Points on a hilly landscape, in no order, each with its height.
From any point a ball rolls to the lowest of the 2 points nearest to it. It stops when none of these is lower. Distance is the straight distance between rows; heights are no part of it.
k_777: [122, 131, 153, 107, 90, 147, 155, 107, 107, 112, 138, 145, 130, 109, 144, 148, 84, 126, 135, 130, 115, 98, 127, 129, 108, 163, 100, 74, 147, 95, 115, 186, 122, 154, 61, 101, 163, 142, 150, 100, 116]  h=606
k_936: [118, 107, 123, 120, 130, 111, 135, 126, 174, 106, 149, 159, 106, 97, 149, 166, 136, 99, 148, 152, 154, 136, 52, 165, 131, 82, 133, 95, 90, 181, 114, 157, 93, 114, 131, 151, 114, 92, 126, 132, 124]  h=311
k_373: [120, 137, 140, 120, 145, 105, 124, 122, 113, 133, 122, 136, 123, 132, 145, 112, 116, 148, 137, 122, 105, 84, 105, 150, 117, 108, 102, 96, 125, 165, 124, 146, 117, 124, 122, 147, 157, 106, 136, 143, 146]  h=627
k_300: [56, 122, 174, 147, 183, 122, 92, 199, 107, 146, 114, 137, 135, 169, 125, 107, 149, 148, 98, 151, 153, 109, 179, 164, 153, 132, 127, 103, 111, 106, 158, 83, 106, 104, 148, 152, 143, 124, 110, 83, 164]  h=679
k_414: [147, 111, 140, 160, 111, 128, 115, 133, 106, 182, 103, 116, 136, 142, 115, 112, 65, 134, 170, 137, 133, 145, 167, 147, 162, 168, 137, 129, 140, 83, 154, 85, 130, 125, 70, 112, 178, 140, 85, 106, 116]  h=500
k_167: [146, 125, 97, 129, 119, 154, 146, 71, 154, 136, 143, 184, 146, 113, 132, 156, 138, 108, 181, 134, 146, 134, 66, 116, 119, 192, 145, 136, 95, 163, 130, 174, 123, 130, 100, 102, 125, 166, 99, 123, 127]  h=552
k_889: [89, 127, 97, 97, 129, 107, 208, 106, 116, 161, 124, 108, 124, 146, 103, 126, 94, 88, 141, 91, 109, 106, 116, 81, 135, 149, 112, 120, 90, 144, 145, 102, 151, 128, 103, 138, 120, 102, 139, 120, 103]  h=589
k_718: [95, 94, 162, 132, 127, 129, 155, 178, 150, 153, 91, 100, 121, 179, 138, 145, 97, 139, 102, 119, 100, 125, 152, 109, 165, 176, 105, 101, 173, 84, 138, 88, 92, 130, 110, 129, 118, 132, 109, 112, 127]  h=551
k_13: [122, 120, 115, 110, 129, 165, 140, 155, 158, 100, 111, 119, 128, 76, 150, 162, 106, 153, 129, 182, 126, 81, 109, 170, 134, 114, 105, 135, 89, 130, 128, 119, 109, 154, 84, 66, 106, 192, 168, 107, 134]  h=609
k_929: [110, 137, 144, 135, 83, 104, 156, 96, 121, 148, 100, 150, 165, 119, 96, 123, 108, 98, 101, 93, 103, 85, 123, 103, 83, 167, 144, 114, 141, 79, 118, 116, 107, 131, 75, 139, 98, 152, 114, 90, 122]  h=443
k_157: [100, 100, 119, 132, 81, 90, 86, 122, 105, 129, 138, 144, 125, 106, 129, 75, 98, 158, 134, 181, 131, 154, 126, 152, 130, 180, 162, 134, 97, 155, 138, 135, 149, 122, 134, 141, 153, 110, 119, 117, 95]  h=764
k_57: [52, 98, 156, 109, 137, 111, 149, 171, 124, 114, 95, 147, 111, 137, 143, 124, 124, 116, 138, 122, 153, 100, 122, 148, 150, 149, 133, 89, 118, 141, 161, 126, 111, 132, 114, 139, 134, 143, 125, 67, 144]  h=566
k_186: [150, 80, 107, 132, 120, 160, 169, 142, 146, 134, 156, 151, 143, 97, 111, 163, 116, 90, 143, 107, 167, 157, 104, 128, 122, 55, 129, 127, 120, 110, 124, 166, 115, 142, 95, 125, 101, 165, 160, 153, 148]  h=499
k_557: [131, 150, 88, 113, 147, 147, 152, 126, 114, 157, 110, 122, 149, 131, 101, 150, 97, 124, 102, 96, 150, 118, 111, 152, 155, 106, 110, 152, 164, 109, 116, 82, 160, 183, 123, 107, 117, 89, 174, 171, 107]  h=395
k_526: [146, 92, 107, 82, 159, 145, 145, 123, 148, 115, 171, 152, 115, 77, 150, 163, 139, 74, 148, 152, 133, 94, 100, 142, 108, 94, 101, 98, 110, 181, 140, 175, 106, 141, 115, 155, 82, 112, 140, 135, 141]  h=379
k_421: [116, 120, 140, 167, 133, 146, 97, 179, 75, 194, 120, 107, 145, 160, 123, 97, 95, 138, 160, 125, 112, 113, 161, 130, 186, 135, 107, 117, 148, 58, 116, 87, 155, 134, 96, 93, 155, 169, 124, 128, 150]  h=518
k_719: [84, 102, 124, 142, 116, 154, 111, 145, 116, 96, 155, 146, 135, 144, 130, 112, 149, 152, 105, 159, 130, 99, 92, 127, 138, 220, 99, 120, 105, 160, 117, 116, 141, 137, 188, 137, 124, 108, 138, 164, 97]  h=708
k_633: [190, 105, 132, 134, 116, 136, 153, 102, 201, 91, 110, 96, 111, 87, 132, 158, 141, 120, 134, 127, 110, 153, 106, 116, 91, 152, 168, 120, 108, 145, 116, 138, 125, 115, 118, 136, 112, 152, 147, 138, 117]  h=723
k_946: [146, 135, 112, 122, 161, 141, 134, 119, 130, 121, 105, 121, 90, 98, 140, 154, 175, 120, 131, 116, 133, 125, 145, 172, 152, 95, 137, 137, 130, 150, 116, 128, 93, 178, 143, 130, 111, 161, 110, 128, 109]  h=562
k_801: [99, 136, 172, 125, 122, 159, 72, 178, 91, 142, 161, 135, 122, 146, 156, 128, 163, 189, 112, 172, 129, 174, 145, 187, 141, 99, 167, 152, 104, 97, 157, 140, 131, 108, 169, 144, 71, 129, 120, 110, 183]  h=749
k_870: [117, 158, 118, 127, 113, 100, 171, 81, 118, 143, 99, 171, 132, 157, 101, 140, 95, 77, 112, 83, 170, 132, 136, 78, 85, 136, 172, 110, 148, 86, 117, 159, 108, 105, 52, 122, 113, 148, 85, 95, 144]  h=458
k_105: [150, 104, 106, 129, 102, 141, 139, 146, 123, 134, 166, 99, 102, 141, 114, 152, 133, 129, 148, 100, 124, 159, 90, 100, 116, 95, 99, 149, 130, 143, 118, 114, 152, 89, 146, 117, 105, 179, 145, 185, 159]  h=295
k_691: [133, 135, 137, 140, 128, 152, 134, 157, 116, 127, 158, 107, 128, 105, 103, 129, 152, 131, 100, 143, 129, 157, 150, 93, 143, 74, 140, 154, 113, 111, 105, 185, 130, 156, 135, 141, 96, 162, 175, 132, 147]  h=467
k_22: [109, 164, 62, 99, 130, 120, 144, 118, 122, 166, 138, 165, 151, 172, 104, 154, 140, 124, 153, 98, 115, 157, 106, 85, 148, 79, 139, 137, 132, 132, 147, 79, 151, 94, 111, 119, 148, 111, 124, 169, 128]  h=353
k_578: [60, 105, 159, 118, 141, 118, 125, 197, 119, 118, 126, 145, 148, 148, 114, 157, 117, 123, 134, 133, 123, 130, 120, 130, 177, 150, 127, 91, 102, 77, 154, 126, 105, 108, 82, 125, 111, 145, 124, 111, 172]  h=550
k_787: [151, 149, 130, 162, 116, 128, 120, 101, 129, 146, 117, 158, 123, 125, 130, 128, 117, 129, 167, 129, 118, 151, 149, 143, 133, 121, 123, 111, 136, 74, 118, 126, 103, 103, 57, 128, 181, 113, 73, 124, 99]  h=478
k_212: [140, 137, 127, 128, 158, 122, 132, 129, 120, 92, 114, 84, 91, 126, 91, 127, 152, 131, 61, 111, 105, 114, 103, 119, 108, 88, 144, 164, 128, 98, 101, 114, 122, 135, 147, 102, 99, 130, 173, 161, 102]  h=251
k_826: [157, 116, 156, 116, 143, 124, 168, 112, 153, 102, 119, 101, 112, 117, 137, 145, 156, 74, 119, 113, 173, 88, 154, 76, 89, 78, 119, 86, 155, 134, 131, 145, 140, 131, 171, 135, 188, 91, 141, 87, 81]  h=303
k_287: [120, 99, 126, 158, 120, 122, 146, 99, 166, 124, 134, 134, 115, 139, 166, 132, 179, 127, 176, 142, 112, 100, 69, 142, 95, 179, 111, 131, 109, 181, 117, 118, 113, 92, 176, 122, 94, 158, 82, 129, 120]  h=696
k_349: [88, 143, 137, 171, 114, 116, 89, 167, 90, 154, 174, 130, 111, 156, 128, 65, 107, 140, 136, 178, 124, 140, 139, 134, 107, 142, 149, 163, 91, 82, 146, 97, 209, 78, 169, 129, 147, 141, 79, 123, 138]  h=739
k_110: [129, 135, 134, 153, 124, 150, 75, 156, 124, 111, 141, 104, 96, 125, 135, 97, 153, 193, 122, 150, 116, 149, 134, 161, 141, 135, 158, 117, 104, 126, 138, 133, 152, 108, 176, 140, 117, 109, 100, 142, 159]  h=743
k_412: [137, 140, 112, 136, 136, 165, 144, 111, 113, 136, 123, 158, 122, 197, 154, 157, 150, 109, 159, 110, 121, 122, 99, 104, 159, 185, 99, 144, 159, 110, 129, 141, 71, 123, 96, 111, 94, 159, 85, 140, 146]  h=504
k_56: [138, 123, 97, 111, 114, 144, 117, 134, 97, 136, 156, 141, 113, 147, 104, 138, 160, 144, 150, 93, 102, 147, 97, 130, 121, 63, 153, 148, 117, 138, 129, 116, 126, 102, 116, 114, 148, 129, 107, 177, 116]  h=327
k_256: [101, 97, 137, 130, 141, 90, 138, 122, 187, 98, 156, 149, 103, 88, 152, 140, 147, 126, 129, 147, 179, 135, 45, 165, 118, 70, 149, 137, 57, 134, 89, 149, 97, 105, 115, 116, 67, 121, 109, 151, 171]  h=253
k_798: [143, 132, 156, 106, 148, 119, 184, 131, 156, 96, 125, 106, 102, 96, 154, 151, 142, 97, 116, 93, 166, 106, 128, 125, 88, 82, 119, 148, 151, 116, 130, 139, 110, 158, 125, 105, 152, 135, 171, 88, 104]  h=272
k_945: [115, 102, 160, 129, 161, 138, 138, 136, 147, 102, 162, 149, 98, 116, 175, 127, 185, 116, 130, 136, 126, 96, 158, 116, 99, 109, 105, 100, 113, 146, 161, 155, 91, 132, 150, 187, 104, 132, 85, 72, 103]  h=656
k_532: [142, 97, 132, 112, 142, 159, 130, 136, 145, 93, 138, 122, 113, 110, 105, 141, 167, 114, 83, 123, 135, 132, 128, 102, 87, 34, 107, 123, 134, 150, 133, 111, 109, 121, 180, 153, 168, 90, 156, 180, 106]  h=293
k_717: [118, 113, 153, 121, 147, 118, 205, 126, 109, 143, 141, 65, 106, 120, 138, 114, 116, 98, 144, 113, 121, 102, 172, 108, 90, 153, 93, 124, 133, 103, 158, 142, 134, 148, 84, 115, 110, 163, 144, 53, 119]  h=608
k_607: [79, 149, 169, 148, 140, 71, 93, 191, 111, 140, 108, 125, 132, 175, 134, 91, 115, 171, 97, 134, 135, 123, 141, 152, 168, 112, 123, 102, 152, 101, 119, 88, 143, 110, 167, 129, 167, 83, 125, 118, 176]  h=687
k_307: [147, 145, 100, 136, 112, 140, 150, 101, 121, 133, 114, 164, 146, 173, 124, 150, 92, 113, 105, 106, 138, 163, 144, 99, 149, 199, 89, 143, 166, 103, 149, 166, 94, 147, 107, 165, 114, 158, 121, 153, 145]  h=481
k_253: [130, 131, 130, 119, 125, 114, 116, 147, 112, 151, 100, 174, 140, 167, 162, 70, 99, 138, 106, 102, 130, 169, 175, 116, 123, 136, 121, 169, 161, 128, 197, 162, 111, 135, 123, 162, 141, 128, 140, 132, 167]  h=439
k_242: [146, 132, 115, 139, 137, 117, 143, 100, 136, 115, 153, 153, 107, 126, 167, 134, 180, 104, 186, 158, 127, 103, 127, 130, 116, 160, 102, 115, 104, 183, 140, 140, 82, 90, 139, 169, 77, 127, 79, 68, 119]  h=675
k_917: [114, 96, 134, 117, 151, 163, 131, 161, 91, 128, 178, 100, 109, 110, 117, 119, 151, 129, 87, 136, 129, 147, 127, 112, 131, 111, 134, 150, 89, 152, 127, 145, 133, 146, 168, 179, 52, 142, 148, 168, 150]  h=454
k_215: [131, 171, 136, 95, 158, 129, 100, 149, 113, 115, 115, 177, 162, 167, 157, 115, 117, 158, 125, 133, 104, 102, 135, 146, 114, 130, 118, 100, 153, 141, 155, 113, 106, 116, 100, 108, 182, 89, 135, 116, 147]  h=642
k_989: [103, 174, 161, 70, 178, 134, 99, 170, 102, 95, 98, 162, 146, 157, 140, 121, 124, 153, 100, 162, 133, 71, 167, 127, 144, 132, 86, 103, 152, 162, 154, 80, 109, 139, 163, 140, 158, 111, 145, 103, 155]  h=655
k_935: [171, 132, 118, 112, 111, 113, 122, 137, 94, 147, 133, 152, 148, 167, 145, 103, 144, 108, 165, 105, 155, 130, 204, 104, 115, 98, 99, 86, 165, 165, 144, 149, 122, 152, 151, 174, 172, 135, 124, 114, 147]  h=388
k_949: [131, 117, 127, 121, 139, 137, 152, 139, 140, 116, 134, 113, 115, 113, 87, 139, 139, 121, 60, 98, 119, 143, 131, 104, 102, 83, 109, 178, 161, 117, 116, 121, 110, 161, 153, 153, 120, 73, 186, 178, 101]  h=269
k_603: [131, 123, 151, 174, 90, 137, 60, 118, 97, 108, 161, 116, 130, 124, 171, 56, 136, 210, 124, 165, 118, 152, 149, 166, 91, 122, 154, 121, 100, 117, 125, 115, 170, 113, 184, 155, 136, 149, 91, 98, 157]  h=737
k_797: [144, 143, 120, 129, 97, 103, 126, 112, 167, 145, 106, 112, 131, 117, 123, 120, 129, 157, 141, 164, 89, 170, 117, 144, 116, 164, 136, 169, 110, 159, 115, 120, 165, 100, 152, 118, 117, 95, 154, 154, 108]  h=264
k_401: [98, 140, 108, 65, 128, 124, 110, 110, 141, 130, 121, 181, 142, 140, 141, 131, 126, 129, 123, 116, 123, 160, 98, 125, 154, 136, 161, 161, 115, 167, 153, 154, 131, 159, 114, 146, 149, 49, 152, 135, 93]  h=783
k_454: [196, 130, 120, 149, 155, 101, 129, 97, 163, 143, 134, 139, 108, 133, 169, 113, 138, 161, 160, 138, 80, 154, 117, 112, 110, 126, 104, 135, 145, 141, 128, 114, 100, 94, 121, 150, 134, 95, 89, 165, 96]  h=745
k_264: [124, 131, 103, 103, 116, 166, 92, 176, 82, 131, 145, 101, 123, 119, 111, 114, 143, 123, 111, 113, 196, 108, 129, 149, 125, 62, 159, 104, 116, 166, 123, 119, 172, 144, 173, 98, 120, 158, 161, 161, 173]  h=289
k_982: [155, 120, 97, 172, 130, 161, 170, 101, 138, 109, 141, 120, 138, 74, 106, 127, 84, 164, 123, 127, 107, 122, 113, 138, 108, 134, 91, 115, 137, 96, 135, 104, 156, 155, 106, 108, 120, 81, 138, 165, 68]  h=418
k_332: [105, 112, 86, 150, 153, 105, 166, 129, 123, 134, 109, 142, 134, 110, 75, 142, 82, 139, 106, 118, 109, 102, 130, 137, 123, 119, 90, 106, 156, 109, 112, 69, 142, 151, 123, 111, 113, 54, 139, 189, 101]  h=407
k_788: [108, 99, 89, 138, 108, 150, 144, 98, 127, 128, 152, 164, 135, 138, 137, 199, 137, 112, 165, 121, 136, 137, 68, 114, 169, 176, 113, 134, 132, 133, 112, 176, 97, 141, 106, 118, 101, 134, 126, 138, 132]  h=529
k_600: [94, 166, 153, 134, 166, 156, 68, 162, 84, 126, 127, 165, 141, 180, 141, 103, 150, 179, 106, 158, 124, 70, 164, 157, 163, 157, 120, 98, 141, 142, 140, 81, 94, 103, 150, 166, 136, 94, 95, 117, 120]  h=670
k_742: [124, 130, 96, 116, 140, 153, 90, 138, 102, 144, 148, 96, 126, 149, 86, 131, 173, 144, 151, 91, 146, 145, 135, 126, 149, 75, 115, 144, 135, 160, 123, 116, 160, 94, 183, 116, 103, 166, 143, 171, 182]  h=261
k_858: [194, 109, 133, 158, 118, 119, 131, 99, 162, 145, 148, 121, 105, 111, 145, 126, 144, 147, 176, 127, 81, 185, 111, 103, 96, 132, 160, 151, 101, 134, 130, 154, 134, 93, 109, 126, 125, 156, 88, 162, 120]  h=733
k_66: [111, 122, 99, 169, 82, 116, 101, 124, 116, 111, 162, 120, 108, 128, 118, 85, 130, 137, 107, 143, 133, 120, 90, 105, 117, 173, 122, 161, 103, 142, 113, 114, 173, 107, 223, 138, 153, 140, 112, 149, 100]  h=718
k_616: [145, 134, 122, 111, 82, 136, 102, 118, 86, 95, 107, 66, 123, 121, 114, 129, 160, 145, 78, 96, 97, 117, 123, 135, 108, 79, 172, 135, 136, 132, 76, 135, 130, 112, 116, 80, 126, 138, 169, 183, 135]  h=231
k_764: [181, 159, 140, 173, 168, 119, 103, 144, 137, 130, 100, 134, 151, 89, 101, 111, 108, 125, 130, 151, 173, 136, 185, 139, 117, 130, 130, 102, 149, 90, 130, 131, 161, 159, 150, 120, 173, 112, 100, 110, 121]  h=312
k_288: [162, 122, 110, 99, 111, 176, 126, 108, 174, 115, 114, 153, 155, 86, 105, 186, 108, 78, 146, 99, 154, 162, 108, 142, 108, 91, 174, 110, 128, 152, 125, 162, 123, 128, 101, 136, 114, 144, 146, 152, 152]  h=519
k_376: [122, 174, 166, 111, 161, 100, 61, 108, 103, 125, 113, 156, 142, 172, 157, 124, 142, 169, 105, 137, 85, 117, 134, 151, 143, 126, 144, 135, 158, 149, 127, 144, 91, 109, 148, 113, 144, 97, 105, 95, 145]  h=652
k_696: [187, 174, 155, 160, 155, 114, 82, 127, 128, 113, 139, 102, 126, 112, 90, 97, 147, 133, 118, 140, 142, 139, 160, 151, 127, 105, 183, 96, 120, 99, 99, 168, 183, 144, 139, 97, 132, 86, 102, 117, 148]  h=288
k_710: [96, 131, 122, 119, 126, 125, 172, 145, 103, 156, 100, 109, 122, 155, 137, 107, 95, 134, 118, 77, 117, 112, 167, 116, 146, 134, 89, 112, 163, 112, 168, 111, 109, 150, 114, 117, 153, 123, 137, 108, 129]  h=564
k_803: [153, 145, 123, 111, 138, 185, 113, 111, 144, 113, 129, 113, 151, 105, 101, 188, 166, 104, 141, 129, 140, 134, 128, 149, 173, 103, 147, 114, 126, 157, 122, 132, 128, 131, 137, 125, 119, 137, 146, 125, 132]  h=541
k_985: [122, 157, 125, 86, 117, 114, 124, 133, 97, 147, 113, 155, 113, 211, 172, 91, 127, 121, 131, 89, 115, 136, 171, 93, 91, 124, 128, 129, 175, 174, 160, 155, 101, 121, 129, 175, 131, 126, 119, 114, 160]  h=420
k_111: [144, 161, 138, 120, 142, 108, 91, 74, 112, 125, 166, 160, 158, 133, 152, 107, 169, 159, 142, 125, 123, 132, 140, 139, 111, 100, 144, 148, 136, 147, 137, 156, 117, 67, 134, 132, 114, 119, 102, 79, 123]  h=662
k_626: [72, 112, 139, 146, 91, 99, 124, 141, 144, 146, 163, 97, 122, 139, 106, 156, 164, 114, 129, 144, 131, 142, 61, 113, 146, 152, 155, 168, 65, 141, 88, 125, 152, 113, 138, 111, 101, 166, 122, 150, 171]  h=167
k_118: [84, 106, 139, 176, 100, 119, 86, 156, 107, 144, 162, 94, 117, 127, 105, 104, 137, 114, 146, 161, 129, 144, 140, 147, 152, 134, 146, 133, 67, 86, 105, 89, 151, 87, 120, 140, 153, 146, 87, 112, 102]  h=747
k_383: [143, 111, 104, 157, 116, 133, 138, 86, 192, 95, 123, 119, 102, 104, 136, 132, 192, 133, 149, 141, 117, 119, 86, 112, 100, 167, 158, 162, 84, 151, 97, 110, 112, 114, 142, 112, 118, 186, 96, 144, 90]  h=711
k_605: [150, 123, 158, 119, 108, 151, 78, 150, 114, 117, 133, 119, 132, 121, 139, 113, 148, 118, 136, 108, 162, 110, 167, 158, 122, 56, 141, 59, 155, 157, 96, 138, 153, 141, 161, 95, 186, 145, 155, 165, 158]  h=246
k_776: [125, 113, 150, 126, 88, 152, 156, 128, 173, 90, 143, 118, 140, 94, 139, 152, 95, 139, 140, 159, 119, 103, 105, 131, 110, 146, 134, 121, 122, 103, 103, 166, 124, 139, 84, 84, 123, 186, 154, 103, 122]  h=625
k_296: [83, 110, 166, 130, 135, 124, 138, 196, 108, 168, 136, 88, 138, 198, 155, 126, 118, 129, 156, 129, 114, 106, 147, 132, 171, 145, 94, 107, 140, 66, 136, 115, 121, 97, 81, 133, 152, 136, 134, 95, 159]  h=535
k_822: [80, 108, 146, 136, 96, 82, 108, 134, 134, 142, 127, 106, 136, 146, 110, 106, 113, 103, 135, 132, 124, 140, 133, 124, 184, 178, 148, 127, 90, 133, 123, 121, 138, 119, 115, 155, 170, 122, 117, 95, 109]  h=754
k_234: [74, 116, 132, 124, 110, 96, 74, 174, 120, 128, 113, 127, 160, 172, 128, 98, 100, 148, 70, 127, 131, 134, 125, 113, 201, 161, 119, 96, 157, 88, 106, 75, 153, 127, 152, 151, 148, 74, 149, 154, 125]  h=692
k_324: [102, 133, 121, 104, 168, 109, 193, 112, 105, 160, 111, 111, 137, 162, 135, 92, 96, 87, 140, 85, 132, 78, 152, 99, 155, 157, 78, 89, 125, 127, 155, 128, 151, 173, 127, 136, 133, 107, 162, 75, 148]  h=577
k_525: [180, 162, 131, 104, 134, 148, 153, 75, 138, 105, 101, 149, 166, 96, 116, 167, 105, 96, 121, 104, 147, 123, 148, 142, 129, 146, 133, 137, 179, 107, 143, 159, 110, 147, 113, 116, 140, 151, 137, 100, 128]  h=184
k_426: [99, 93, 119, 130, 147, 147, 147, 170, 146, 133, 87, 97, 124, 80, 129, 176, 96, 134, 111, 141, 111, 117, 136, 165, 151, 131, 154, 141, 96, 147, 121, 85, 92, 157, 62, 88, 112, 157, 154, 124, 127]  h=592
k_860: [98, 123, 138, 149, 65, 97, 96, 148, 131, 158, 164, 116, 131, 135, 128, 122, 112, 133, 159, 173, 125, 175, 88, 83, 132, 164, 147, 194, 82, 130, 127, 133, 172, 85, 179, 122, 117, 156, 106, 143, 158]  h=224
k_196: [155, 143, 129, 132, 102, 88, 119, 105, 108, 145, 128, 136, 138, 139, 113, 114, 98, 120, 147, 121, 117, 167, 139, 100, 110, 123, 137, 146, 151, 93, 117, 151, 150, 138, 89, 117, 177, 103, 123, 134, 113]  h=456
k_480: [103, 119, 144, 130, 101, 77, 112, 144, 141, 163, 115, 128, 157, 164, 150, 130, 126, 150, 185, 159, 92, 172, 91, 105, 150, 202, 118, 170, 92, 155, 127, 114, 165, 111, 166, 115, 90, 102, 125, 136, 131]  h=271
k_297: [183, 126, 115, 154, 110, 127, 123, 130, 119, 151, 109, 118, 137, 118, 89, 121, 118, 112, 165, 130, 145, 113, 213, 109, 106, 106, 92, 72, 159, 128, 129, 124, 141, 141, 165, 140, 170, 124, 96, 133, 106]  h=348
k_687: [136, 159, 79, 129, 103, 123, 137, 108, 121, 151, 104, 90, 146, 140, 87, 128, 95, 116, 116, 83, 102, 151, 114, 108, 144, 127, 139, 182, 153, 105, 116, 88, 162, 144, 88, 96, 92, 89, 176, 126, 98]  h=384
k_564: [96, 127, 121, 149, 147, 89, 127, 140, 129, 129, 133, 134, 119, 121, 121, 139, 134, 136, 111, 155, 136, 138, 70, 159, 120, 132, 148, 155, 69, 140, 79, 126, 115, 110, 146, 117, 54, 133, 127, 159, 202]  h=210
k_479: [104, 115, 127, 106, 88, 99, 98, 100, 129, 134, 138, 148, 157, 115, 150, 111, 111, 150, 160, 148, 104, 150, 75, 140, 178, 164, 141, 163, 109, 144, 125, 157, 131, 146, 112, 132, 135, 59, 110, 124, 69]  h=775
k_888: [150, 135, 126, 123, 79, 120, 91, 112, 124, 106, 120, 92, 132, 124, 113, 135, 125, 99, 97, 117, 156, 116, 121, 151, 104, 65, 176, 110, 161, 121, 77, 126, 156, 136, 146, 105, 170, 145, 147, 145, 115]  h=197
k_47: [108, 129, 193, 79, 178, 125, 180, 127, 110, 118, 131, 111, 68, 106, 171, 145, 151, 111, 126, 137, 101, 103, 161, 102, 100, 135, 120, 142, 123, 115, 156, 158, 99, 154, 90, 120, 92, 161, 93, 62, 104]  h=622
k_475: [132, 175, 88, 97, 129, 131, 145, 94, 136, 128, 107, 128, 129, 162, 117, 137, 148, 128, 92, 82, 100, 164, 123, 99, 148, 131, 122, 165, 153, 102, 156, 90, 135, 108, 100, 91, 147, 96, 135, 158, 96]  h=372
k_12: [163, 182, 156, 94, 186, 126, 129, 77, 157, 107, 123, 129, 165, 118, 145, 141, 129, 130, 142, 120, 153, 104, 125, 170, 152, 145, 118, 144, 142, 125, 121, 141, 123, 130, 95, 78, 111, 154, 169, 92, 143]  h=223
k_595: [138, 102, 169, 116, 131, 97, 146, 113, 140, 134, 155, 137, 101, 103, 159, 101, 120, 134, 148, 115, 111, 129, 139, 129, 87, 102, 132, 114, 141, 138, 118, 196, 112, 136, 95, 137, 138, 112, 138, 104, 120]  h=607
k_883: [150, 94, 129, 91, 131, 168, 143, 146, 126, 130, 125, 110, 129, 85, 118, 171, 121, 114, 130, 115, 123, 144, 147, 128, 134, 70, 132, 149, 134, 104, 123, 169, 118, 194, 91, 114, 116, 159, 168, 114, 137]  h=483
k_784: [197, 147, 107, 178, 161, 154, 123, 113, 156, 82, 115, 132, 111, 122, 117, 138, 130, 137, 109, 130, 154, 110, 135, 155, 105, 105, 110, 80, 165, 164, 74, 103, 122, 111, 182, 144, 124, 131, 130, 167, 134]  h=362
k_24: [151, 118, 77, 176, 117, 146, 122, 95, 149, 136, 90, 143, 125, 103, 83, 146, 83, 113, 79, 111, 121, 132, 143, 135, 101, 171, 173, 162, 126, 135, 110, 86, 131, 140, 120, 145, 109, 145, 119, 194, 93]  h=419
k_413: [151, 145, 136, 75, 104, 172, 181, 102, 152, 114, 87, 127, 132, 108, 135, 171, 100, 77, 98, 110, 159, 112, 126, 118, 98, 115, 121, 125, 185, 146, 151, 120, 123, 151, 145, 115, 160, 146, 165, 102, 127]  h=229
k_82: [138, 101, 114, 85, 192, 164, 145, 130, 101, 92, 175, 133, 113, 83, 118, 136, 167, 122, 114, 177, 124, 103, 96, 138, 116, 115, 82, 127, 84, 157, 135, 147, 120, 160, 166, 155, 47, 112, 152, 160, 141]  h=429
k_477: [110, 137, 111, 164, 83, 117, 80, 129, 115, 113, 168, 126, 118, 130, 131, 33, 112, 165, 107, 174, 145, 141, 132, 116, 88, 128, 148, 153, 101, 134, 143, 89, 176, 87, 213, 133, 167, 173, 78, 111, 135]  h=729
k_485: [143, 178, 145, 140, 154, 102, 134, 115, 148, 134, 122, 110, 167, 102, 106, 117, 132, 144, 136, 123, 113, 155, 138, 164, 147, 118, 145, 156, 119, 101, 88, 141, 143, 124, 72, 68, 118, 140, 152, 102, 148]  h=252
k_911: [130, 147, 107, 112, 143, 121, 127, 117, 111, 171, 100, 184, 131, 171, 152, 118, 110, 103, 133, 120, 166, 170, 178, 133, 173, 161, 107, 137, 184, 108, 179, 165, 99, 154, 107, 158, 127, 137, 113, 95, 159]  h=459
k_763: [124, 106, 103, 170, 108, 128, 163, 103, 138, 129, 98, 164, 167, 105, 94, 147, 98, 137, 121, 122, 104, 110, 105, 117, 70, 189, 135, 115, 113, 105, 113, 92, 110, 126, 98, 138, 105, 140, 132, 149, 91]  h=431
k_915: [105, 98, 147, 79, 180, 162, 180, 143, 100, 109, 132, 137, 76, 124, 143, 118, 151, 106, 123, 150, 109, 92, 171, 80, 74, 121, 132, 144, 116, 152, 183, 145, 74, 118, 122, 182, 84, 116, 82, 78, 110]  h=639
k_881: [111, 116, 115, 141, 125, 110, 116, 136, 141, 153, 109, 120, 120, 89, 117, 127, 120, 112, 119, 117, 138, 122, 141, 176, 145, 134, 154, 136, 99, 137, 116, 118, 108, 144, 110, 112, 139, 190, 113, 135, 125]  h=579
k_677: [186, 164, 122, 158, 159, 119, 144, 114, 163, 128, 119, 141, 112, 130, 159, 130, 142, 169, 145, 130, 121, 148, 149, 122, 149, 135, 74, 147, 180, 147, 173, 101, 106, 99, 154, 165, 121, 60, 123, 122, 89]  h=756
k_727: [173, 129, 139, 160, 118, 125, 137, 105, 156, 100, 121, 105, 118, 108, 127, 127, 148, 110, 108, 115, 146, 124, 130, 115, 89, 76, 106, 89, 172, 149, 121, 135, 129, 103, 195, 164, 192, 104, 153, 156, 127]  h=328
k_653: [116, 120, 138, 94, 123, 132, 185, 127, 139, 136, 117, 71, 132, 134, 129, 150, 129, 109, 125, 110, 118, 125, 118, 87, 153, 185, 109, 140, 121, 122, 160, 128, 139, 129, 99, 114, 98, 119, 156, 76, 117]  h=597
k_880: [178, 140, 98, 139, 132, 145, 109, 102, 121, 133, 134, 123, 127, 108, 108, 108, 105, 149, 146, 130, 116, 136, 140, 85, 122, 126, 105, 139, 153, 95, 136, 125, 181, 154, 128, 124, 165, 83, 142, 173, 72]  h=434
k_550: [184, 163, 165, 133, 146, 93, 98, 112, 132, 152, 128, 89, 154, 103, 124, 107, 169, 157, 165, 132, 144, 166, 146, 146, 150, 78, 149, 135, 95, 98, 117, 151, 172, 128, 131, 85, 121, 123, 137, 107, 160]  h=270
k_582: [64, 97, 103, 134, 98, 135, 77, 171, 123, 101, 129, 109, 136, 173, 115, 122, 130, 132, 84, 152, 128, 114, 100, 96, 185, 193, 123, 117, 132, 143, 109, 87, 154, 127, 179, 147, 151, 87, 117, 199, 100]  h=699
k_795: [100, 123, 158, 97, 116, 110, 136, 120, 117, 123, 127, 122, 138, 110, 153, 131, 96, 117, 148, 127, 132, 101, 157, 134, 134, 126, 142, 94, 135, 141, 137, 163, 110, 174, 79, 119, 168, 150, 118, 55, 123]  h=587
k_339: [176, 130, 89, 178, 129, 149, 123, 90, 173, 87, 88, 133, 127, 97, 110, 134, 92, 104, 92, 141, 153, 112, 99, 164, 104, 126, 134, 126, 153, 136, 89, 113, 136, 158, 154, 159, 120, 152, 150, 173, 111]  h=394

For each start below, name the point where the ball stops.
k_196 -> k_742
k_13 -> k_626
k_788 -> k_525
k_691 -> k_626
k_339 -> k_888

Call two points neighbours if one is among the 2 nearest of the other. Go from one point of each pair to the other, from neighbour to neighbour, staying as low as possible. Name the highest point that can't be avoided.
k_525 / k_797 -> k_776
k_525 / k_888 -> k_727
k_888 / k_742 -> k_264
k_626 / k_797 -> k_480
